Points on a hilly landscape, in no order, each with its height.
From any point a ball rolls to the lowest of the 2 points nearest to it. It stops when none of these is lower. Distance is the straight distance between rows; heights are no part of it.
K_454 (h 3.38): [ -4  40 -25  29  -6  83  31  -4 -30 -29 -15 -44  -6 -44  -4 -15 -23  22
  53  27]
K_368 (h 4.54): [ 12  29 -58  15  -8 -56 -41  44 -17  61   8  41  -8 -36  13   3 -38   0
   4 -38]
K_224 (h 3.13): [-10 -29 -59  27  27 -43  74   3  33  25   5   9  50 -31  37   2  28  12
 -18 -13]
K_893 (h 4.12): [ 10 -46  24 -33 -27  -5 -77  51 -46  55  33  87 -20  55  -8 -23  -5  13
  -8  41]
K_550 (h 5.06): [-18 -22 -24   4 -21  13  21  -3   1 -23  -2 -70  41 -12  -1 -32 -59  51
 -47 -22]
K_495 (h 3.59): [-10 -12  62 -41  -4   5 -30  25 -21  54  -1  82  -7  73  13 -23  25  -6
  35  40]
K_20 (h 2.70): [ 30 -32   0 -41 -55  22 -36 -34  49 -29 -11 -39  -9   9  40  24 -10  46
 -13 -40]
K_392 (h 4.56): [  4  25 -23   2  29 -49   2  78 -29  75  30  90  -1  -8  32   7  -8  21
  28  -4]
K_789 (h 0.52): [ 15  -1  20  17  -2   9 -27  12   1 -12   2 -25 -60  37  -4  38  19 -29
   1  -4]
K_650 (h 3.81): [-17  -6 -20 -75 -21  42 -16 -62  34 -28  12  -2 -36 -14 -29  -7  28 -51
 -35  36]
K_884 (h 3.67): [-27 -51   7   7 -32   8  -6 -39  48  17 -70 -56 -38  41   4   4  49  39
 -23  -4]
K_120 (h 2.54): [-43   5   2  57 -33  26 -40 -28  12  16 -14  27 -23  12 -47  23 -23 -20
 -19  13]
K_68 (h 1.86): [ 34 -15 -52  10  -3  46  18  -2 -21 -76 -16 -26 -23 -10  11 -13  -3  -8
 -38  24]
K_78 (h 2.79): [ 11 -45  -9 -80   3 -44 -13 -26  59  -1  31  11  25  32  -9  53  -7 -28
 -15   6]
K_878 (h 1.88): [-23 -22 -52  58  12  16  -1  47 -32   6  42  32  -8 -20  17 -10 -50 -16
 -35  20]
K_959 (h 4.84): [ 53 -28   8 -42  -3  12 -21  -4 -37 -17  46  43  18  57 -19  44   8 -33
  74  29]
K_965 (h 4.78): [  3 -24 -18   2 -19  45   0 -11 -16  22 -14 -43   4  -9  -9 -35   8  50
  -9 -13]
K_652 (h 3.08): [-34   9  28  20 -22   6  19 -26  44  35 -54 -13   3  25   8 -22  73  43
  -8  -3]
K_533 (h 5.99): [ -6  75  22 -59   3   0  19  53  -6 -24  49   9 -41   9 -39 -22  25  -2
 -10 -16]
K_733 (h 4.39): [-20  23  21 -15  -3  20  36 -69 -25  19   1 -14  39  60 -24  14  17  12
  69 -12]
K_3 (h 3.42): [   6  -18    8 -110   23  -14  -18  -27   46   -8   52   -1  -13   -4
  -31    5   32  -45  -45   -7]
K_429 (h 3.89): [ 13  27  -8  58  41 -39  19  53  -2  47 -23  57  25 -19   1 -12  60 -13
  10  21]
K_38 (h 4.21): [-26 -14 -25  35  40 -15  72 -14  49 -18 -47 -72  13 -73  -2  -6  18  32
 -24  -9]
K_250 (h 1.32): [ 23   2  33  -9 -17 -31 -15  40   4   5  -8 -18 -19  35   2  -5  36  16
 -38 -21]
K_508 (h 3.22): [ -6   7  43  57  18 -29  40 -42 -30 -31 -46 -69  14  21  16  36 -51   1
  21   5]
K_713 (h 5.50): [-31 -22  26 -20 -24  30  -4 -57  31 -26 -15 -80   4   4 -27 -19 -98  49
 -44  -2]
K_704 (h 2.23): [ 15 -21  42  19   5 -25  32  -3  16  21 -11 -22  35  53 -24 -34  66   8
 -31 -22]
K_248 (h 3.76): [-15  19  42  23   5 -24  -3 -62  25 -28 -37 -62  40 -22  16   9 -44  -2
   9 -41]
K_48 (h 6.04): [  8 -64  15  47  12  31  26 -40 -20 -24 -42 -93 -36 -39  -1 -15 -88  33
  -8  33]
K_562 (h 3.70): [ 51  19   6 -11  20 -48  18  57 -35 -26  36  56  31  14 -56  10 -23   1
 -24 -27]
K_75 (h 6.13): [   8   22   51 -104    1  -11  -54   53    1  -15   48   36  -44   17
  -54    2   15  -26  -10    5]
K_466 (h 3.10): [-60   4 -22  20  23 -21  13  20  32  38 -16  51  18 -27  54 -43   9 -24
 -20  51]
K_575 (h 5.66): [ 15  98  -4   5 -19 -14 -15  32 -61  18  18  41  21   0   4 -56   2  32
  -3  -3]
K_322 (h 3.69): [  2  81 -41  26  21  27  -9  26  10 -11 -25 -29 -21 -98  30  -6  -5 -20
  44 -27]
K_824 (h 3.34): [  9  24 -19   1   4  -6 -19  30 -19 -24  69  25 -10  15 -61  51 -46 -27
 -10  -4]
K_165 (h 5.91): [-26  18  12 -63   6  15 -17 -72 -10 -43  16 -78 -14  -4 -29  -5 -65  -9
 -10 -14]
K_273 (h 4.20): [  8  -8  -6  52  28 -25   0  56 -17  84  17  53  46  13  47 -13  54  19
  29   2]
K_854 (h 4.04): [-32   9  19 -26  13 -38  49 -26  -9  56  29  24  38  37 -13   8  33  -4
  58 -19]
K_452 (h 5.03): [ 41  -8  54 -31  -1 -24 -40  -4 -73  37  32  67  37  35 -22  35  27 -29
  69 -23]
K_555 (h 3.90): [  8  58 -46  39 -16   4 -61  26   9  41 -53 -16   4 -78  19 -55  -3 -15
   2 -22]
K_261 (h 2.48): [ -9  -9  36  37  12  37  28  28 -56 -17  49  37  24  57  26   1  -5   9
  -3  21]
K_506 (h 6.59): [ 25  -3  23   8 -42 -27 -68 -22   2 -29 -73  43  43  19   1  -6  12 -38
  29 -34]
K_818 (h 4.73): [-24 -20 -60  14  28 -56  11   6  41  23 -34 -34 -10 -11 -29  15 -12 -15
 -28 -12]
K_624 (h 5.80): [  5  69  15  20  12  38 -20  59 -31  -4  25 -11   1 -14  18 -71  -5  17
 -17   4]
K_957 (h 4.58): [-14 -39 -29  28 -24  33  13   7  21  49 -22 -64  -8 -34 -31  17  -3  40
  37 -50]
K_653 (h 2.10): [ -5 -19  10  -5  -5  -9  13  57  -3  -7  43  45  14  37  57  18 -10  14
  20   6]
K_626 (h 2.99): [ 20   4 -63 -34  23 -33   4  62  10  -5  22  40 -30 -14 -40  59 -15 -34
  12 -12]
K_503 (h 1.44): [ 21 -26 -73  33  15  39  37   8 -37 -20  19  14  23 -38  20 -26 -23  -2
 -20  -4]
K_844 (h 4.29): [-27 -48  -9  14 -22  -3  54 -65  52  32 -23 -68 -24 -42 -10  29  -9  71
  21 -18]
K_154 (h 4.46): [-22  -2 -27  18  46 -43  58   4  44  -5 -59 -79 -35  -7   8  23 -12  23
   6  -1]
K_680 (h 5.90): [  9  72   1 -49  15  12  13  74  -7 -39  56  -8  13 -20  -1 -49 -21   7
 -11 -20]
K_591 (h 1.98): [-42 -46 -16  28   4  12 -32 -27  12  51 -41  20 -42  23 -11   5  -5 -23
  11  26]
K_634 (h 3.64): [ 13  -8  24   0   1 -18   2 -28  39 -54 -34 -55  20 -33 -37  -1 -17 -14
 -49 -23]
K_910 (h 3.68): [ 14  17 -16  64  18  37  15  48 -12  10 -14   5  12 -20  19  -5  41 -13
  34   3]
K_377 (h 3.09): [ -5  35  14  46  -7 -13  45 -25 -17 -22   2   1  34 -24  59 -36  39  28
 -34 -31]
K_609 (h 5.22): [ 42   5  16   0 -12 -17 -50 -12 -74  52  23  37 -27  29 -21  39  25  -1
  37 -21]
K_576 (h 5.87): [ 16 -59  -6  -6 -24  52   8 -41   4 -46 -17 -90 -28  10 -25   2 -99  58
   0  44]
K_987 (h 6.14): [ -8 -39  -6  80  33  30  23  14 -10 -36 -32 -73 -58 -19  14  17 -42  28
 -18  47]
K_881 (h 3.02): [ -1 -19  17   3 -32  34 -81 -31  17  16  13   5 -19   5 -81  34 -17 -67
 -20  35]
K_321 (h 2.02): [ 27 -30 -11 -66 -39  -3 -34 -16  60 -56   5   9   6  27   7  51 -19   9
  22  -3]
K_736 (h 6.45): [ 10  47  77 -35  -3 -23 -78   2  -5 -18 -27  23  16   6   2  -7  -6 -39
  37 -24]
K_461 (h 2.24): [-45  22  19 -13  13 -62   7 -11  38  -4 -19  60 -16   7  48 -11  24 -22
 -33  26]
K_355 (h 6.12): [  1  10  23 -36 -29  -4 -44 -52 -14 -19  21  -8  -1  31 -52  -8 -25  -4
 -18 -19]
K_91 (h 6.30): [ 14   1 104 -54 -22 -18 -79  11   1  -8  30  32 -17  28  -3   0  -3 -28
  -6  -1]
K_274 (h 2.74): [ -6 -23 -38  12  15  -4  52  52  51 -26  11  42  48 -38  45  34  36  -2
  17 -17]
K_701 (h 2.27): [-30 -34 -25  46  22  29 -31  40  21  -3  16   8 -12 -57  56  15 -38 -25
   2   3]
K_692 (h 3.44): [  8 -24 -18 -70 -31  46 -54 -33  21  -3  38  42   0  -4 -37  14  -4 -63
 -11  43]
K_972 (h 1.22): [-25  -3  23  35  32 -25  24 -19  20   0  -7   6 -59  21  27  33  49 -39
 -29  31]
K_841 (h 3.57): [-17  -7 -44  -9  38 -49  56 -15  -7  60  15  -7  27  16  24 -18  20   5
   3 -31]
K_126 (h 4.66): [ 28  -9 -35 -47 -28  11   9 -53 -47   6  28 -11  17  49 -38  25 -12   8
  67   6]
K_471 (h 3.54): [  4  63 -43  46 -13  57  18  40  -3  24   8 -20  16 -58  -2 -11  14  38
  46 -15]
K_846 (h 2.49): [-42 -51  18  -6   4  40 -31 -35  45  19   6   3 -17  42 -13  40   9 -62
  46  46]
K_829 (h 3.77): [-30 -19  -9 -22   9   9  76 -70  30   7 -27 -58   3 -53 -23 -30 -20  34
 -18   2]
K_814 (h 4.52): [ 35 -15   2 -19   6 -36 -55  78 -57  67   2  79  -9   7  23 -19   3   6
  13  11]
K_895 (h 5.44): [ 19  54   9 -37 -34 -29 -23  14 -65  34  32  61 -15  20 -24   0  -6  21
  -1 -20]
K_911 (h 2.81): [-16  13  27  57  13  11  72 -34 -19 -50 -56 -34  17  30  23   0  -9  19
  16  47]
K_147 (h 2.47): [ 22 -15 -44  -2  28  -4  36  75  10 -16  53  57 -12 -20  40   7  34 -17
  -8  15]
K_930 (h 2.90): [ -9   0  42  56  18   7  58 -57 -18  10   1 -37  51   5  -2 -15  52  23
 -18 -32]
K_552 (h 3.15): [  6  -1 -10  21  -5  44  60 -66 -23 -48 -50 -47  17 -30   4 -24   0  29
  42  39]
K_56 (h 2.71): [ 14  19  30  11 -13   9  23 -36 -13 -74  -9  24   9 -25  51 -25  62 -14
 -57 -11]
K_560 (h 2.72): [ 47 -23 -13 -33  44 -30   1  74  -4  -2  43  81 -21  -5   5  45  19 -32
  38   4]
K_929 (h 2.98): [-32  26  55  15  17   7   0   8 -20  21 -13  27  16  48  17 -36  11 -14
   7  34]
K_200 (h 3.24): [ 55 -16  22 -41 -28  -4 -39 -43  32 -73 -34 -68 -15  -8   9  12  15 -14
 -30 -37]
K_419 (h 4.22): [-23  28 -58  -1 -21  -8 -66  13  14  43 -11  23 -11 -45  21 -33 -43 -15
 -30 -28]
K_67 (h 2.29): [  5  17   9  23 -32  27  46 -34   5 -76 -16 -22 -10  -4   6   0  33  20
 -63  29]

For each start below, name the point where the ball stops.
K_736 -> K_147
K_273 -> K_911
K_575 -> K_147
K_814 -> K_653
K_368 -> K_911
K_48 -> K_829
K_165 -> K_829
K_733 -> K_147
